Points, in no order, along strands that fork, close into loops and pass close to each other.
Two points are linked if the straight distance between their rows is under 58.4. Some points are linked to none.
sas: [11 1 32 10 19 -3 -9 -1 6 3 -17 -26 26 11 22 -2 12 24 -7 20]
Sadul: [-1 5 1 -6 -29 5 5 0 37 -7 26 -24 14 -10 -3 4 -20 -9 -16 4]
Zivig: [0 -14 -14 3 -3 38 9 -7 -5 -1 16 8 -9 -23 -20 -17 0 -15 5 -15]
kupa: [-26 -14 12 12 21 -15 -12 29 -33 -13 -18 2 -10 -2 4 -11 12 -10 -5 2]
vome: [-17 6 -9 2 -33 1 0 33 -4 -13 -2 -5 12 -11 -9 3 -15 -1 -9 -2]
Gozov: [-24 -21 -5 14 13 -1 -2 30 -27 9 -22 -6 -9 -18 -4 -18 9 6 6 -3]
Sefe: [-9 -33 -25 4 -28 38 10 0 27 21 23 17 -26 -10 1 8 -2 14 -1 -20]
nepo: [-1 7 7 -16 4 10 6 -25 12 -28 29 7 -4 15 4 15 0 -5 14 -12]
pufop: [19 3 -21 4 -30 21 -3 -6 37 30 19 12 -2 -8 -4 5 -26 -3 -16 -3]
Tuma: [-10 9 12 28 21 -14 5 -16 10 -39 -41 -5 3 10 21 5 1 -6 -12 5]
Gov: [8 -25 -8 -30 13 -2 -10 17 -33 -25 5 -1 -28 -26 -21 -4 11 -25 24 22]
dami: [-26 1 15 -17 13 -44 3 14 -33 -12 -2 5 0 8 -33 -17 19 -12 21 -7]
vobu: [9 -20 -29 6 -30 37 20 -6 45 40 24 20 -8 -12 -12 11 -13 5 0 -10]
Dabat: [12 30 5 9 10 6 -10 0 -12 -2 -3 5 -10 10 -15 -10 46 16 -18 -7]
Keled: [-10 16 12 18 12 2 8 -18 13 -16 -23 -6 8 0 2 -4 -18 -23 1 -3]
pali: [-9 -16 25 -8 20 -25 -5 -1 -41 -15 -7 23 -19 13 -9 -31 9 3 9 16]
Dal: [23 24 -10 -15 6 -14 -9 -17 -7 -5 -13 11 11 -3 -1 13 -11 -12 3 -9]
goze: [11 16 -13 26 1 5 26 -9 31 34 23 -1 20 -13 21 11 -12 6 -6 -3]
mif: [-16 -31 -23 -30 -22 -17 3 9 -22 2 36 -5 -38 -7 -17 15 28 3 15 -6]
divu: [-13 -22 10 -7 0 18 4 -4 -23 -6 11 -14 17 -1 24 14 8 -1 16 -18]
Med: [-23 -31 -19 -19 -27 5 4 12 -28 -8 37 -10 -19 -11 -15 3 27 -20 -5 -18]
Kenes: [20 20 -26 0 -2 -3 30 -20 37 15 -1 -6 29 16 10 2 -49 -19 -13 6]
Dem: [-26 -42 -2 -3 -1 0 0 35 -39 6 4 -3 -21 -24 -4 -9 9 -9 17 7]
vipu: [2 10 -9 12 16 17 21 -3 35 -2 -9 -12 7 8 29 39 -11 7 13 -7]
Zil: [-6 14 -8 -3 -3 9 -6 21 24 6 -15 -20 5 -4 -23 0 11 10 -2 -15]
Nemaf: [-30 -22 -4 -17 -5 -19 -1 6 -21 -18 21 -21 -6 -9 -5 0 13 -15 -4 -15]
Sop: [13 31 8 4 23 -26 11 -28 28 5 -26 11 31 39 3 -3 -7 13 -3 0]
Ruze: [7 4 32 -4 8 -14 -8 -25 -11 1 14 -17 23 9 19 -10 19 17 -9 4]
zodak: [-9 6 3 13 5 -1 7 1 13 -20 -17 8 -2 11 32 37 -17 12 15 1]
Sudog: [17 11 -8 0 -11 -1 32 -26 61 35 23 -17 0 6 18 22 -26 -4 1 20]
faror: [14 18 -10 2 21 8 14 -5 47 -1 -25 -19 20 21 20 22 -18 -10 -7 6]
bodi: [-7 3 -9 1 -44 10 1 19 13 -14 28 3 0 -22 -9 2 -21 -8 -18 8]
liku: [-6 -13 -6 -4 29 -42 -8 25 -52 -28 -44 21 -11 5 -6 0 14 -10 12 15]
Rugo: [-16 -45 -6 2 -11 7 8 21 -25 1 18 0 -43 -29 -5 -6 21 1 8 20]
fopo: [-17 -14 17 -2 4 4 4 -1 11 13 -6 11 1 -1 19 15 -31 5 45 1]
bis: [-2 11 24 -7 8 2 -11 15 -25 -12 -5 13 24 23 -14 -9 22 3 4 -5]
nirum: [-34 -1 -1 -6 -1 -21 14 -4 -36 -15 -1 -8 -4 0 -14 -1 9 -18 12 -18]
vesip: [10 25 16 -2 -12 -11 9 -19 30 51 10 2 10 7 -10 3 -26 3 15 7]
Mifun: [-14 -10 16 6 -12 18 -10 15 2 2 -1 -12 9 17 8 -8 0 20 -9 5]
luref: [19 -6 -23 -4 18 8 12 -21 7 -7 11 -6 3 -7 15 -3 -1 20 -4 -13]
sebu: [24 7 -32 2 -29 11 19 -7 34 29 15 -4 20 -7 -1 -6 -41 -6 -19 8]
dusi: [27 21 -12 1 1 12 0 -20 3 -6 -12 -2 31 0 13 15 -22 -13 -8 -3]
Zag: [0 16 15 12 2 14 -20 14 -20 22 15 16 -4 5 -8 -5 31 4 -12 -18]
tep: [-4 -2 12 -11 -6 10 -28 21 -31 18 17 20 -15 6 -12 0 23 -19 4 -14]
laral: [-7 1 6 9 -12 -27 -9 -18 -21 -35 -16 -6 -23 3 17 -8 0 6 -22 18]
sivup: [6 15 -9 1 -4 24 7 17 36 20 -4 -19 8 -21 -13 14 -7 -6 6 -2]
Duf: [16 -17 -23 8 12 18 13 -18 8 3 34 13 -19 -17 2 -7 16 21 -1 -15]
seku: [11 16 -5 6 15 -10 19 -24 26 8 5 -11 11 -2 9 -3 -6 9 -3 -5]
daroz: [1 -4 -9 9 -13 9 4 2 19 35 -2 -11 4 -33 -19 -28 -18 7 -3 10]
zad: [-2 11 15 -1 -3 20 -2 18 10 8 19 -7 40 7 13 15 -3 -4 -1 -15]
Viv: [3 -29 -25 -6 -20 26 -4 -18 -8 -2 17 -3 -28 -30 -12 -12 5 -26 -8 -13]
Faza: [-9 -9 -25 -30 -19 -18 -3 13 -12 -17 14 10 -41 4 -18 -1 7 15 5 -2]
vamut: [-8 -28 -12 -11 24 -15 -2 25 -50 -32 3 7 -31 -13 -15 -10 13 -41 10 18]
Zipud: [-11 -5 -12 -23 -6 -8 4 -17 -1 -23 10 -3 -41 4 -22 -2 10 -3 3 -8]
mak: [23 0 -4 -3 -19 4 6 -9 24 35 6 -17 28 -15 -8 -22 -26 1 -8 13]
kegik: [5 -9 -1 -15 -24 -8 -23 3 -28 -3 -1 -15 -10 -17 9 7 3 -14 -13 7]
duvib: [-5 -4 3 1 22 2 13 -19 14 -25 -13 5 -24 11 16 14 -10 13 27 -2]
zuv: [-3 7 7 -10 -3 -4 8 -8 50 41 25 8 -5 6 -8 4 -12 10 20 -14]
Lito: [10 28 0 1 -3 -6 -13 8 7 -5 -9 -14 -1 7 -12 14 35 25 -8 -4]
Fep: [10 31 0 30 30 7 6 -14 27 3 -29 -14 20 6 -5 -16 10 -3 -26 -7]
Runo: [-9 23 -3 24 26 5 1 -4 24 0 -26 1 -3 21 2 -2 19 16 -9 -24]
tubo: [5 22 11 -8 24 -4 3 -36 0 -24 7 9 -2 18 -6 4 11 -11 6 -24]
legok: [1 -36 -16 8 -8 15 10 -3 -13 7 29 8 -32 -28 3 -5 27 18 0 4]
Sakek: [9 19 6 4 26 -25 8 -16 26 -28 -31 8 10 36 2 0 10 27 -2 4]
binu: [-15 22 -4 4 -13 -25 -1 39 -6 -10 -15 1 29 7 -17 -4 -7 12 -13 -4]
Vig: [8 19 7 -12 3 -29 -16 -1 -25 -16 -35 24 17 10 -2 16 -11 -17 7 -7]
zolak: [-18 -9 1 5 7 5 -24 34 -53 2 4 12 -11 3 2 1 26 -21 -8 -11]
Vusug: [-1 -15 24 13 -6 17 -4 1 8 15 -10 -28 5 -2 25 2 12 23 -6 20]
rez: [-18 -2 20 19 10 -22 1 -22 -2 -39 -23 -5 -15 22 14 -10 6 8 -17 10]
Keval: [1 34 21 2 13 -8 3 -27 6 -27 5 16 13 27 -15 -20 3 -14 -11 -8]
mivun: [-10 -23 2 0 27 -27 -3 27 -68 -34 -25 14 -16 15 -14 -11 18 -35 7 25]
bibu: [15 -3 -6 -8 -33 10 -28 -4 -2 10 15 -2 1 -18 10 8 -5 -19 -24 -7]
Namif: [-15 -5 -4 -25 -5 -7 -1 -12 21 -27 8 1 -14 18 -9 -3 -15 1 1 -13]
kagam: [1 -17 10 -2 4 17 -6 13 -6 12 30 3 21 -19 17 11 6 4 11 -17]
topov: [-1 -21 19 -11 6 10 -9 -2 23 26 18 -6 7 -12 18 6 -16 6 21 -7]
zazi: [9 -14 -11 -5 -1 23 5 6 -24 -10 16 3 19 -11 -20 -28 -2 -9 0 -13]
Gure: [7 11 21 23 14 -4 6 -27 -20 10 11 -3 2 -9 15 -10 16 14 -5 2]
Kad: [-9 -20 22 6 6 -2 -11 -8 -30 7 0 11 -30 -1 -5 -33 1 3 9 24]
Kavo: [22 5 10 25 27 14 5 -27 -9 20 3 -3 22 3 13 -24 12 18 -13 -4]
mafug: [5 -12 -4 -24 5 -9 -10 12 -18 -9 -11 -5 11 -24 6 20 -13 -9 32 1]
gimim: [3 -27 -3 2 -22 8 -8 0 -1 35 9 2 -14 -30 -8 -27 -5 10 -4 9]
zodo: [13 20 -9 6 4 12 -3 -1 18 2 -27 -5 25 29 14 13 -13 0 -18 -2]
kave: [-2 -19 2 -20 -5 27 -10 9 -29 -9 -4 -3 2 -4 3 14 -2 -11 27 -3]
Toden: [24 37 11 0 -6 -14 -2 -20 32 36 6 10 3 21 0 2 -14 13 -6 18]
venaf: [-5 -34 -26 -5 -39 37 -4 11 6 10 16 2 -23 -28 -17 10 5 -7 2 -5]
fom: [14 0 -10 -7 -37 26 -23 11 26 17 14 6 -10 -7 2 22 0 4 -13 1]
gaf: [-3 7 1 13 -2 15 0 11 26 18 -11 -9 18 25 8 -8 -20 10 -21 -1]
Laf: [6 -4 6 -1 -3 1 -3 -15 22 -28 1 -21 -13 1 13 -4 -1 19 -17 18]
ses: [-16 -3 27 -2 11 -37 -2 21 -50 6 9 9 -16 9 -19 -12 28 2 17 21]
Pip: [26 25 -8 -7 1 -6 32 -19 53 9 21 -5 15 5 14 17 -45 -19 1 27]
fil: [2 -36 10 0 -11 17 -6 -11 -16 15 8 1 -23 -6 -5 -36 -2 17 5 20]
lodo: [9 -8 6 -21 13 -5 -12 2 6 9 -21 5 17 -5 11 7 -36 7 34 6]
pas: [2 4 19 -10 6 -9 -14 1 -34 -28 -36 21 26 27 -8 0 10 -12 7 1]
lifes: [-10 3 -8 17 15 -29 -9 25 -37 -28 -42 15 1 -2 2 -5 8 2 -8 4]
zeliv: [3 8 -3 5 -11 -23 -14 -6 -34 -16 -16 -16 -24 -18 3 5 21 -10 -17 15]
fesol: [7 9 -3 3 0 -1 -14 14 -12 9 -11 19 -19 -6 7 3 -5 14 5 6]
zeze: [9 15 -19 23 -5 14 15 14 52 35 11 -14 12 -29 5 17 -10 -5 -9 -2]
zub: [-12 19 -2 7 -5 -37 -11 40 -27 -15 -24 17 5 -3 -12 2 7 7 -11 4]
kul: [5 14 1 8 25 -1 -1 -9 10 -20 -32 16 -17 21 -3 8 11 18 10 -4]
kiz: [-17 5 4 -1 4 -16 3 -6 -3 -7 -10 -15 15 -7 -12 -10 -11 -9 6 -5]
Det: [26 45 10 9 15 -11 18 -16 35 25 -1 13 26 37 7 8 -18 4 -2 15]
bura: [-4 6 22 -1 -3 23 -11 12 -12 -1 -7 4 34 28 8 5 9 5 -5 -12]

A tip is a point with one link. Name the tips that can be reached along the links from each point below, in the order of the rows.
Kad => Sudog, Keval, zazi
Vusug => zuv, Fep, Kavo
vome => Sadul, Gov

How many points has the smallest loop of links through each point below? Write none if it is on no loop.
mafug => 7
bis => 9
zolak => 17
dami => 20
Faza => none

A fork is a point with three links, a tip a point with one. Leave the first point through the second and follow the links. Name the first fork or tip that comes.
zolak, tep => kupa
Nemaf, Med => Keval
fom, bibu => nirum
Keled, Tuma => pufop
nirum, dami => sebu

Name the points in between on the shortest way along the links from the first point to the second, in order.
laral, mif => rez > Tuma > Keled > kiz > nirum > Nemaf > Med
fil, Tuma => Kad > pali > ses > dami > nirum > kiz > Keled
Keled, pufop => Tuma > rez > laral > zeliv > kegik > bibu > fom
dami, Keval => nirum > Nemaf > Med > mif > Faza > Zipud > Namif > nepo > tubo
seku, tep => goze > zeze > sivup > Zil > Lito > Dabat > Zag
lifes, goze => kupa > Gozov > Dem > Rugo > legok > Duf > luref > seku
